Each row is a point on a tangle of strands that fork, close into loops and nearly touch. The rows are in no order.
Points whose rows are less than 75.1 apart are linked; no others are. Some points are linked to none.
k_78: [ -3 -15  -9 -19  -3  12  10 -22  -2  -4  -2  -8 -36  16   2  21   3  24
  24  -5   8   4  -3 -24  26  -3   6  16 -18 -15   4  29  -8   2]
k_349: [ -3   6  15  10  19   0  18  19   2  26 -30   1  -2   3  -7   6   0   4
 -14   9  -6   2 -25   9  15 -19  -7  17  16  17 -37 -17   9 -19]
k_272: [  0   4  19  -4  -8 -16  -3  -7  -8  -6 -10  12  20 -23  -3  19  -1  -3
  -4  38  -8 -18   5  -5   9 -26  -1   5  11  24 -18  -4   2 -23]
k_729: [  5  -5  14 -23  -2  -2  -2 -16   3   5  -9   2 -28 -22  24  19   2  -2
  17  18  -3  -2 -24   9   6   2 -25  -9  10 -15   7  15 -10   4]
k_641: [ -5   1   6  -9  10 -23 -11  14 -11  12  16 -21 -34 -17  -1  -9 -13 -24
 -20   3  11  -4 -15   3 -18   1   3   8 -22   7   5  24  13   5]
k_785: [-34  12  13  12  24  -3  15   6  -1  20 -17  -7 -18   9  -5  -3  -2   6
   2  -4   8   6 -32  -9  24 -26  12  33  -2   9 -26   2  15 -11]
k_689: [  6  25   9  31  23  15 -16  -3  -4   3   1   4 -15   1  23   1  21 -10
   2  -9  -8  -2  12  18  21  -6   1  -4 -17 -34   9   9 -11   7]
k_962: [  2  14  -3 -22 -13   0 -11 -32 -11   5 -12   1  22  -3 -16  -9   5  -4
  26 -24 -20   5  15   1  -5  24   9 -12  18 -35  14 -21  -6  -2]
k_170: [  8   1   1 -15  -4   8  12 -39 -12  21 -11  10  12  17  -2  -1  19  -1
  25 -18 -17  26  17 -13 -23   8  -8 -12  18 -15  21 -33 -12   9]
k_65: [  7 -10   7 -11 -16 -19  -5 -24   9  10  -3   5  12 -21  35  -2   4   0
  16  27 -15  15 -24  15  -5  -8 -43 -14  25 -18  11   6  -7   1]
k_876: [  7  14  19  18  21  -3  -4  30  -1   9  -7 -11   9 -10 -27  25   1   3
 -25  -7  -5 -14  26  20 -13  25   0  -7 -11  15   1   5 -14   0]
k_712: [ -8   1   0   3   7  15  11   7  -5 -20  -2  17 -17  -5  -1   6  -4 -21
 -12   9  26 -25  -3  -7   2 -24  18   2  -6   4  -9  -3   1  16]
k_17: [  4 -12 -23  -3 -17   0  -3  14  30 -18   7  15  25  19   9 -11  13  18
  -1  16  -9  15 -25 -11  14   3 -15   0   4  26 -11  -5  18 -27]
k_440: [ -7 -17   6 -24  -9 -32  12 -40  11  -1  18 -12 -16  -8  23  -3  14 -18
  23  20  12   9 -11 -31 -12 -14 -28  11  -7  14  18   8  -9  10]
k_414: [  5  -9  -1  41  23  -2   2  32   9   9  -3   1 -17  -6  -8  19 -10   1
 -27  -5  24  -1 -22   8  15   1   0  15  -9  18 -10   1   5  -3]
k_101: [-16   7  26 -27 -17 -26 -14 -12  -7   7   2   5  18 -26   9  15  -9   1
   8  39 -11 -23  -8   6   5  -8  -2  -4  12  10 -10  13  -1  -2]
k_280: [-15  -8  -5 -19  -9  -4   1  -8  -1  10  21 -31 -19  -5   6 -31   5  -4
  -1 -16  -7   8 -17  13 -16  33  12  13  -4  -8   1  -6  12   8]
k_265: [ -2 -19  -2   0 -15  -4  -1  12  -4 -12  15   9  -9   5   5  17 -24   3
 -37  24  20 -21  10   4 -28   2   1   1   2  25  -1   7  -7  16]
k_802: [ -5 -18  16 -13   3   8  12 -12 -23   8 -10   4 -38   7 -10  26 -25  13
 -16   5  11 -13  28   6 -38  12   3  -5  12   7   3  15 -14  33]
k_620: [ -5   4  -4  -1 -10   9  -1 -11   0   2 -30 -10   2   6 -15 -24 -15 -15
   4 -21  11  -2  15   4 -27  12  17 -20  10 -19  28   7  -2  46]
k_230: [-12  -1  11 -13  12  17  17   8  -7   2 -15   9 -14  10 -15  31  -9  36
  13   7  -1 -10  -5 -18  18   0  14  13  10  14 -25   8  -2 -10]
k_481: [-26  14  20 -10   7 -10  -6  -4 -31   2  23  -1  -9   5  -6 -20   0 -21
 -10   8 -10  -7  22 -21 -25 -24  20  10 -22  12   8  11  19   6]
k_260: [  1  -2  -4 -18  -7   3   4   1  -8 -10   3  11  20   8 -32  13  -9   3
   3  -4  -8  -1  26 -41 -18   0   8   8   0  29   4   5   3 -19]
k_319: [ 18 -25 -24  10 -12  -4  13 -39   4 -13   8   6 -12   6  20  17   4  -3
  -2  17  22  16  13 -10  -2 -17 -17  -6   6  -4  27  -2 -15  25]
k_331: [  5   1   6  -4   0 -18  12 -20  -2  -9   6   1   1   0  -2  15  17  -3
  -1  24 -12   1  15 -21  20 -38  -3  19 -12  26  -7   4   0 -30]
k_560: [ 13  19   2   9  10   7 -24 -11  -4   1  16   6   9  -1  16  11  18   9
   7  -4 -20   4  21  20  22  10  -9 -13  -8 -31  18   3 -19  -8]
k_128: [  5   5 -12  -3  -5   6  -1   3   9 -21  -4  11  24  14  -9   8  19  11
   2  12 -10   6   6 -22  30 -17   0  11  -3  23 -16  -3   9 -35]
k_365: [ -8  26  27  19  37   9  -3  42  -9   5  10  12  -4 -20 -12  16   4   0
 -15   4 -13 -21   9  13   1   6   1   0 -18  14  -5   7  -6   7]
k_801: [ -3   4  -9  -2   5  -1  -7  15   0   5 -15 -16   7   0 -39  17 -14   6
 -17 -22  -2  -5   9  -5  10  23  18  17 -17   5 -16   9  15 -30]
k_981: [-14  -8  -1 -16 -10   0 -12 -14  -5   5   8   1   1  12   0  15 -12  30
  -5   6  -1  -1   3  11  -7  16   4   4   0  -4   4   6  -6   4]
k_423: [-17  -2  -4  -6   1  -4   6   5   3   7 -29 -19   7  16 -38  -8  -7   9
 -14  -5  -5   8   2 -15   6  -5  23  14  -9  22 -21  14  22 -21]
k_923: [  1 -11  -4   3  -3  -5  -5  14  19  18  11 -18   0  -4  21 -10   6  21
  -2  -2  -7  20 -32  36  -1  24 -15  -8  11  -1   4  -2  10  14]
k_510: [  2  -5   2  -1 -12 -29 -12  -5  10  -1 -13 -12  23 -19 -10 -38  19 -34
  -2  12  -7  16  -9  -4   1 -13 -15  -2   5   2  -3 -17  22 -26]
k_385: [  4  10   2  34   9  13  -3   8   2  22 -12  20 -15  -8  23  13  -3  -4
 -10  -6   9  -7 -18  30   6  11 -11 -13   8 -37 -21 -20 -33   4]
k_653: [ 11  -1  -4  16   4  24  18   8 -19 -24 -35   7  20  -4 -14  20 -17  12
  -5  12   6 -39  25 -11  10 -21   3   8  25  17 -24  -8  -4 -14]
k_848: [ 19  24  -1  25  26   5  -5  12   8  -5  -3   4 -12  -3  19 -14  23 -31
   1  -7 -21  12   1   9   9  -8 -23  -5 -20 -17  17  10  -2  -9]
k_137: [ 17   2  -4  25   9  32  15 -10  -5   6 -18  25 -22   3  32   4   8 -17
  -1   2   0  -4   5   7   1 -13  -3 -12  15 -33 -24 -21 -28  12]
k_462: [ -5   8  -4 -12   2  -9  -8  -2 -13  -8  24  -5   4  -4 -20 -19  -5 -23
  -5 -19  -9  -3  21 -19 -20   8  24   3 -22   3  25  13  15   7]
k_907: [ -2 -20 -15 -18 -32 -46  -9 -21   5  13   3 -23  12 -14  -3  16 -22  13
  10  20  -4  17 -16 -10  -8   9 -27   6   3   7   4  24   3  -4]
k_691: [  9   1   5  16  10 -20 -17  41  10  21   5 -23  -4 -19   2   2  -7  -9
 -25  -5  12   4 -32  33   7   7 -10   3  -9  14 -11   1  16  -2]
k_574: [ -6   1   1  42  36  21  21  29  -1 -10  -9  18 -26  -6  -5  19  -7  -5
 -20   3  25 -23  -5  -5   8 -14   7   6  -1  14 -16  -6  -1  17]
k_259: [  6  -4  -8  -2  -7   3   8  -5  -9 -10 -30   4  29   5 -33  18 -22  12
   3   2  -4 -16  36 -23  -4 -10  -9   5  22  30  -4  14   3 -22]
k_791: [  0  -8   4 -18  14  20  10 -25  -8  17 -17 -16 -36  16  -3  16  17  15
  16 -20   3  19 -16  -3  22   8   0  11 -15 -21  -1  -9 -12 -16]
k_906: [ -5  -7   2  -8 -16  24   7 -15  -7  -8  37  22  10  16  20   8   7  25
 -14 -11  16  -8  29  12 -17  -4  23 -12   0  -7  -3 -33 -20  29]
k_538: [  8   4  -1 -12   6  -1 -16  14   6 -18  45  12   7   4   6   1  15   1
  10   2 -25   6 -12  -7   2  19 -12   3  -9  18  24  16  12 -11]
k_595: [-19   4  27 -26  -2  23  12 -10 -30  11 -42   3 -15  -6 -24   2 -10  -3
  15  -6   1 -20   0 -15 -11  -3  34  -4  11  -6 -11  -7  -5  12]
k_818: [ 15 -28 -15   7   4  -5  26 -34   5 -19  11   5 -28  21  13  20  -3  13
   7  24  13   1  20 -18   1 -31 -17   0  14  20  14  18  -8  20]
k_245: [  4   2  23 -22   4  26  13 -14 -26   8 -23  -4 -24   3 -25   0  -1 -10
   8 -28  -4  -6  30 -13 -15   2  36 -13  -7 -12   7 -14 -15  18]
k_437: [ 13 -12 -10  10  -7 -19   1  -6  12   9 -36  -6  16 -15 -19 -18   8 -30
  -7  -6 -11  27   0   4  -4  -8 -28 -10  14 -16  -5 -15   7 -22]
k_969: [ -7  19  -9  -3   6  11  -8  -3   9 -21 -11  -2  -8  11   6 -17  15  -6
  26  -1   2 -11  -7 -24  21 -21  12   2 -14   0  25  43  16   9]
k_862: [ 18   6 -18  11 -19 -21 -14  -5  -1   6  22  -9  43 -17 -12 -33  -2 -11
  24 -14 -13  25  22  23  -8  33 -11 -11  11 -21  18 -30  -3  -1]
k_822: [ 12  -7 -21  19 -15  20 -11  20  18 -15 -15  -6  28  11  -3   4 -19  12
 -15 -10  38 -16  19  15  11   9   6   1  -5  -8   1 -17 -14  -2]
k_964: [ -2  -3  14   9  29 -18   5  20  -7  15   2 -14 -36  -4  -6  16 -21  -2
 -29  10   6  -1  -4   9  -2 -11  -7  25 -15  24 -17  20   9  -3]
k_165: [ 11  12   4  19  15   8  14  17   7  -9  10  -3   5  -2 -35  20   7   7
 -15 -12  -1 -13  53   2 -20   8  12 -11 -18  21  17   7 -22   3]
k_789: [ 21 -22  -7  10   9  -2  27 -18   4  -4 -31 -14 -34  10  -4   3  -3 -12
 -16   1  18  17   6  -3  -4  -7 -10   3   6   2   1  -5   0   9]
k_951: [-12  27  16 -21  19   3 -18  37   2  -4   8  -4   5 -27   0  -7   8 -13
   9   5  -8 -18 -45  -1  16   3   1   4 -10   1  -6   9  18 -23]
k_559: [-22  10   6  -8  -3  -7   6 -15  -5 -19  -9  -9  -1   5   2  -8  -4  -1
  27  15  -3 -17   6 -34  10 -27  16  13 -10  12  10  45   2  14]
k_380: [ -6  18  -3  13  -9 -11  -9  20   8  15 -16 -12  39  -5  -4 -23   3  11
  -1  -9 -13   0  -4  33   3  32   3 -16  13 -16  -8  -6  -5  -3]
k_67: [-15  10  -9   3  -8  -6 -21  12  -5   1   7 -14  13  -8   0 -37 -10 -16
  -2  -8  16 -15 -15  18   6  12  33  -3  -7 -16 -16 -19  16  11]
k_84: [  6 -15   0 -17  -5   5   0   7  13   9 -12  -3 -15 -14  12   7  -4  10
   1  -2   1   9 -36  18   5  25 -17 -11  12  -6  -3   4   6  -3]
k_602: [-23   8  24 -22  -6  14   0 -11 -28   5 -22   0 -17  -2  -6   7 -23   5
   1   5  10 -30  12  -4 -21   2  26  -6   5  -6  -2  24  -9  29]
k_344: [-13   6 -10   1 -20  -8 -20  -7   9 -17   3  -6  19  -4  24 -18   1  -1
  15  16  -4 -11 -22  -5  23  -8   5  -7  -5  -4  18  34  11   6]
k_631: [ -8  -1   2  25  23  31  22   7 -13   2  -3  10 -23  21 -20  12   9  12
   6 -35  16   0  -1 -21  27 -18  28  16 -12  -6 -22 -30  -4  -1]
k_864: [ 14  -3   0  44  31  26  32  11 -20 -14 -24   8 -15  -3  -9  18  -7   1
 -12   5  17 -29   9 -10   4 -27  -3   5  23  13 -32 -17  -4   4]
k_832: [ -2   5 -16 -17   2   1 -13  40   9 -10  32 -12   1 -14  -9 -19   2  -2
  11  -9  -4  -7 -36  -1  20  28  15  15 -16   8 -11  -2  28 -22]
k_718: [-10 -19  11 -22  -9 -26  12 -17   1  28  -5 -23 -27  -1   4 -14  -9  -1
 -21  16  12  17 -21  15 -30  -3  -5  10   9   8 -15 -12  10   5]
k_539: [-22   3 -13  14   6   8  13  15  12   0 -26  -7  -3  19 -19  -7 -11  15
   1  -3  16  -5 -27 -14  18 -13  24  24  -8  18 -23  16  22  -7]
k_15: [  2   1 -17   9 -14  12  -6 -16  10   3 -29  -7  11   6   5 -40 -12 -16
   0 -20  18   4  14   8 -15  -5  14 -24  23 -35   9 -20  -9  29]
k_371: [ 12   9   6  -3  17  14 -13  -4  -1 -18  35  27   2   5  15  13  24  -1
  14  -2 -17  -3  21  -1   1   8  -7 -10 -10  -1  33   9  -9   4]
k_181: [ -4  15  -1  26   9  17   7  14  11  27 -34  12   4  20  17 -10  14  12
   3 -11 -20  17 -17   9  18   2  -6  -5   8 -19 -32  -7  -4 -12]
k_91: [-11  27  26  -1  31   5 -11  28 -11   6  12  14  -3 -14   8  -2  18 -14
 -10   5 -11 -13 -15  12   6 -11   1   3 -11   5  -3  -7   7 -11]
k_168: [-12  11   4   1 -10 -14 -12   6  13  -7   9  -1  27  -2  31 -25  12   2
  14  24 -20  12 -31   9   9 -16 -19  -4  10   7  10  27  19   2]
k_692: [ 17  -3  -8  13  -2  -2 -16  18  14 -14  -7  17  15  -7   7 -27  -1 -21
   6  -1  -6   2  -3   9  -9  14 -20 -19  17 -22   6   1  -3   3]
k_450: [-10  10  21 -26   5 -13   0  -8  -7  20  -2 -10  11  -3   1  -1  18   4
  10   5 -36  14 -11   3  -3  -4 -14  11   7  12   0   4  12 -29]
k_937: [  8  -2   9 -41 -18 -16 -18  -6  -6   3  20  -8  10 -38   3  -2  -1  -1
  20  11 -23  -4 -26  13  10  20  -9  -2  15 -12  -3 -10   8 -27]
k_938: [  6 -22  -1 -27  -6 -40   6   0  11  14   1 -13 -11   6  -3  15 -34  20
   2  20  -3  15  -8 -11 -18   6 -32   5  17  25   1  43   6  -7]
k_464: [-25  20   0   9   2   3  -9  28  -6 -11  19 -13   7   1  -4 -38  -4 -12
  -7  -3   7 -19   4  13 -18   8  39  -4 -12   4   6   9  17  32]
k_808: [  8  -2  -3  16 -13 -17 -19  22   9   0  26  -9  29  -2  33 -19  13  10
   7  15 -17  10 -21  31   9  11 -21 -13  16   4  16  11  22   7]
k_695: [ 22  -3  -3  -3  10  -7  -4  14  12 -18  34   8  13 -13  12 -19  17 -19
  29   2 -22  19 -22  -9  -4  18 -37 -11  10   9  30   2  15 -15]
k_722: [-24  10   9 -11  19  13   1  18 -19  -4  29   7 -38  12   6  21 -13  31
   0  -7  -1 -10  -9 -22  10   7  13  18 -33   8  -8  34  -3   5]
k_37: [ 15  12  15 -21   6  24  -7  -8 -17   0 -13  19  -5  -7 -18   3  10  -3
  16 -21 -20  -5  25  -1   1  18  17 -17   3 -22   5 -28 -25  -2]
k_312: [ -2   3   2 -41 -18 -31  -3   1  -2 -10  35 -15  -3 -26   0  -7  -3  -7
  12   9 -20  -8 -18 -36  -8  17  -4  13 -16  17  -3  19   4 -24]
k_619: [  4 -20 -16   9  -8  10  11 -17   4   0 -28 -20 -18  13  -8   4 -19   3
  -9 -14  23   0  11   7 -13   7   2  -4  10  -9  17  16  -2  28]
k_158: [ 14   0 -26   1 -14  31   8 -10  14   2 -21  -1   4  11  -6 -28  -7 -16
  -9 -27  33  -4  23  -3  10 -17  29 -11   6 -29  -7 -36 -12  19]
k_781: [-13  -3   8   2  -5 -15 -12 -24  -6  20  19 -15   3  12  12   8   4  22
 -12   8  -8  11  13  39  -9   3  -4  -3  -1  -4   9   4  -3  17]
k_690: [  4  17  -4   6  12   3  -7   4  -1 -17   8  13  14   1  -8 -34   6 -36
  12 -11  -4  -4  18 -14 -12 -11   8 -16  -3 -13  37   3  10  18]
k_575: [  8  -1  -7 -14  -5  33   9  -8  -2 -10 -25  16  -1   0 -11  -4  -5 -12
   4 -20  22 -10   6 -18  13 -12  34 -12   9 -27 -16 -39 -10   5]
k_375: [ -5  -3  -1  -3 -12 -25 -16 -29 -12  19   1 -12  12  -8  20  -3  -2  -2
   3  13 -13  23  -6  24 -10  -6 -24 -11  13 -19  21   2   1  15]
k_117: [-20   3  18  -4  10  -7 -14   2 -19   3  27  14 -25 -13   7  40 -11  20
   1   2  11 -22  -9   5  28   0  11  19 -18  -4 -12  31  -1  -3]
k_216: [  3  26   5  27  11  20  17 -13 -10  14 -40  -1  -6  19  14 -15  26  -4
  13  -9 -29  14   9  -3  15 -22  -4  -4   3 -22 -15  -4 -11  -8]
k_672: [-10   6   7 -17  17  17  -6  13   6  -9  28  11 -14  26  16  15  12  35
  18   8 -16  -1 -13 -13   5   6  -5   6 -11  19  10  31   1   1]
k_638: [  6   1   8   5  11  14  -3 -10  -3   2   6  13   7   2  -3  30  16   8
 -12  -3  -7  -4  24   9  20  -1   4   3 -10  -3 -18 -29 -11 -25]
k_113: [  5 -17 -15  -8  -8 -32   6  -7  24   0  21  -8  12  10  16 -16  12   4
  25  10  -1  38 -32 -12   1  -9 -45   7  -2  21  26  20  14  -8]
k_783: [  3  16  17 -23  -5  -4 -21 -18 -10  15  -4  -4  31 -17  -9  -1   8  -6
  14  -7 -33   4   5   8   5  16  -9  -5   7 -20   5 -13   4 -26]
k_899: [  3   5  -5  23   5  32  15  -4  -7  -4 -14  13 -10   0  -3   3  10  -9
  -6 -19  17 -14  11 -13  22 -31  30   4  -4 -14 -24 -41  -7 -10]
k_769: [  3  -1  -2   7   6  23   2   8  -9 -20  12  14   7   1 -10  37  -4  16
 -18  -9  16 -23  36   7   2   2  13   6 -12   6 -13 -20 -18 -15]
k_47: [  3   0  -4 -18   1 -14 -18  16   4   4   6 -25   2 -17 -23   3  -9   0
  -6 -13  -6  -1 -19  -4  19  21   3  10 -23   5  -9  22  19 -35]
k_182: [ 13   7   6   1   7 -19   2  -8  -5   8  25   6  17   0 -15  -6   5 -21
  -2 -10 -12  19  28 -10 -34  12   1  -5 -12  19  28 -14  12   5]
k_121: [ 10 -20   5  13   4   0   0   3  -4 -10  17  10 -25  -2  15  39 -13   4
 -31  15  26 -14   3  18   0   8  -8   5  -6  11  -1   5 -16  10]
k_41: [ 14   0   8 -15 -19  -9 -22  31   4   0  17  -6  28 -31   8 -17  -1   4
  20  -4 -33   3 -25  20   9  31 -12  -8  22  -8  -7 -11  14 -22]
k_775: [-14  16 -10  19 -15   4 -23  25  10   5   4 -19  42   5 -15 -27 -11  10
  -2 -17  12 -10   4  26  11  31  30  -2  -3 -19 -21 -23   1   0]
k_256: [  7 -16 -21  17 -20  -7  -3  -8  12  -3  12   2  20  21  16   3   9   8
 -22  14   8  19  10  16  -5  -7 -10  -5   4  11   1 -32   2   0]
k_629: [-29  14  13 -12  -2 -15   1 -15 -18  -1 -13   3   6   2 -12 -16 -14 -19
   5  15 -10  -7  18 -28 -16 -31  16  12  -2  22   5  24  14  12]
k_765: [  0  -2   6 -20  -1  12   4 -34 -12  10   3   2 -12  10   0  20  27  17
   0  -7 -15  13   7  -4  22  -9   6  15  -6 -12  -9 -25 -10 -30]
k_486: [-27  -3 -16   0 -20   7  -5   7   7  -8  22   6  25  41   6 -18 -17  28
  -8  11   7  -5   2 -16 -11 -10  22  -1   0  28   3  31  17  18]
k_404: [  0  15   7  -9  -8   0  -9  34   9   1   4 -15  24 -24 -16 -29  -6  11
  20 -15 -25  -2 -11  25   0  57   5  -8  12  -7  -6  -8   6  -3]
k_715: [ -3 -22 -17  -4  -8 -14  18 -26   5 -11   3   2 -13  37  11  12 -21  30
  18  15   8  14  13 -29  -7 -30  -5   6   7  24  14  37  -5  24]
k_758: [-30  12  -5  16  -1  10  -8  17 -11 -14  23   3  13  16   1  -9 -21  16
 -20   7  14 -18  20  -7 -11 -15  33   3 -23  11   1  25  12  34]
k_763: [  2 -10 -10  -1 -15   6  10  15 -10 -18  27  16   4   4   0   8 -21   4
 -45   9  29 -17  31 -14 -27 -22  20   6 -11  30  -7  -8  -2  12]
k_88: [ 28 -14 -13  27   5   8  24 -10   8  -5 -47   1 -16 -11   3   4  -8 -18
 -11   3   7  -1  -2   1   5 -10 -23  -7  22  -4 -28 -12 -12 -10]
k_304: [ 11 -18 -10 -14  -9 -10   4 -41   9  -9  21   1 -20   3  25  13  23  -8
  10  12   2  21 -14 -14  -1  -9 -26   1  -7  -9  22 -15  -7  -1]
k_967: [ -4   2  15  10  19  -3 -17   4  -8  -2  26  15 -24 -19  12  30  -6  -2
 -14   6  18 -20 -15  27  14   1   3  10 -16 -12   2   2  -1   8]
k_410: [-22  11  21 -34  -4   3   0 -18 -19  11  14  -5  -1  16 -11  -3  17   9
  17  -3 -22   0  -2 -17   7  -2  15  14 -11   0   1   0   5 -20]
k_738: [  6  11 -11  29  -9   1  -8  35  22  -4 -13 -13  40   9 -26 -17  -8   3
 -14 -17  28 -15  24  25  -4  14  23  -6  -8 -12 -10 -21 -11  -4]
k_485: [-22  16   7  12  10  13   9  17   8  21 -40   3  11  15  -2   0  -1  27
  -2  -2  -8   4 -25  16  10   2   1   3  25   3 -30  -1  -1   2]
k_30: [  6  10  -9  12   4  10  10 -24   1  16 -26   0  -1  17   5 -18  27 -14
  13 -23 -18  28  20  -4  -7 -13  -1 -18  -2 -24   8 -21 -17   8]
k_845: [ 12  -5  -9   0  -6   9  -1  26  -1 -19  27  11  13   6 -20  28 -10   9
 -34 -12  12 -22  42 -10 -26   2   7   2 -19  28   6 -10 -18  -9]
k_235: [  4 -14  -3  -8   3  16   3 -12   4   5   5  -5 -30  17   7  -5  13   6
   0 -19  15   9  -4  14 -10  24  18  -9  -6 -29   4 -27 -15  26]
k_584: [  3   3   5 -12  -2   7  -8   6   6 -15  -3  14   5 -11  -2 -11  -2 -16
   3   8   3  -9  -3  -4  -8   4   8 -13   6  -1   9  -6  12   1]
k_624: [ 16   1  -2  30   5  -8 -14  17   9   7   0   3  -5 -10  32   3 -11 -10
 -19   3  20   1 -15  43  13  13 -17 -19   3 -32  -5  -8 -15  16]
k_238: [ -8  12   7  42  24  25  22  15   5   3   3   8 -16  14 -14  18  17  28
  -7 -31  19  -7  16   1  14  -2  25   4 -20   0 -12 -12 -20   9]
k_411: [ 10 -15 -17   7 -15  18   4 -30   0 -12  13  19 -12   6  26  12   2   2
 -14   1  21  -2  17  16  -6 -15   5 -16   0 -21  20 -23 -18  28]
k_889: [ 13 -17 -19  15 -13  12   4  21   9 -17 -20   1  10   3  -8  32 -20  17
 -16   5  34 -20  -6  -1  11   9  -6  13   5  15 -10   1  -6  -9]
k_878: [  5  -1   2  -9 -13  -8   0  -7  17 -12  -4  28  16 -19  29 -16   7 -24
  28  13  -7   3 -29  -6 -10   0 -31 -25  24 -15  16   5  -1   7]
k_132: [ 11 -20   1 -17   3 -32   8   5  13  16  26  -9 -15   8  13  -1   0   4
   5  11  -7  36 -23  -3 -23  -2 -38   4  14  33  17  22  16  -6]
k_663: [ -4 -12   5 -24 -13 -34   6 -12   8  -3   4  -8 -12 -24   1  -3   5 -32
   3  15   0  -4 -13 -36 -20  -1 -12  10  -4  27   1   8  -3  -8]
k_52: [  5  -5 -19  -6 -10 -22   3  -3  14 -11  25  -9  16  -7  10 -29  11 -12
  42  -8  -9  26 -27 -23  -6  14 -36   1   2  -2  36  14  30  -7]
k_515: [-16 -21 -10 -14   1 -10  17 -35   0   2 -10 -25 -37  31   4   8  -9  24
  21   7   7  20  -3 -11   9 -16  -9  17  -9  -3   7  32  -8  12]
k_939: [ 13  -3 -19  28 -11  16  21  -8  -1  -2 -50   9 -10  -2  19 -17   0 -29
  -2  -1   0   3  -3  -1  -5 -24  -8 -17  19 -34 -25  -8 -17   5]
k_693: [ 11  -3   4  10   0 -17 -14  31   8   0  -6 -14  12 -19  -9 -20   7 -27
 -20   3   2   7 -19  18  13  -2   0   4  -7   0 -10  -9  24 -21]
k_390: [  9 -16   2 -36  -3  -7   5   0   8  -7  -9  10   1 -12 -37   0  -1 -19
   9 -12 -14  13  -3 -41 -16  17  -7   5   2  25  -1  -4   6 -36]
k_217: [  3  -3  -2  -2  -2  45   6  -1   1  -9  12  27   1  16   3  26   6  33
   4 -23  18 -16  17   5   8  13  24  -5   1 -10 -11 -29 -27  10]
k_305: [ 23  -4 -18  26 -30 -21 -23   4   3  -2   1   9  44 -13   0 -23  -7 -22
   3  -5  -4  17  13  17 -11   9 -26 -22  17 -34   2 -28  -7  -3]
k_776: [ 13   9  -2  21   3 -25  -5  -9   3  16  34   1  29  -3   0 -16  17 -15
  13  -4 -18  26  24  10 -18  16 -20 -12   0  -2  28 -16   7   8]
k_550: [  1 -30  -3  -2  -8 -26  16 -29   5  12  -6 -14 -27   5   3   4 -15 -15
 -21  28  16  19  -3  11 -21 -18 -19   3   7  11   6   8   2  16]

A piece is two or more points that can be reached from each other along the links. Count, over all rows, the pieces, the separate loops (a circle has one, a figure eight two, a Y none), the forks (points with three links) and the tips (points with one).
pieces -> 4
loops -> 4
forks -> 15
tips -> 15

A fork is a point with three links, a tip a point with one. Leave the first point through the second and follow the links. Name the first fork or tip that comes.
k_785, k_539 -> k_845
k_951, k_832 -> k_962
k_238, k_631 -> k_789
k_481, k_629 -> k_65

How many points has the smallest loop of links through each point below? Write 0 if it is on no loop.
k_878 -> 16
k_550 -> 0
k_165 -> 25
k_638 -> 12
k_584 -> 8
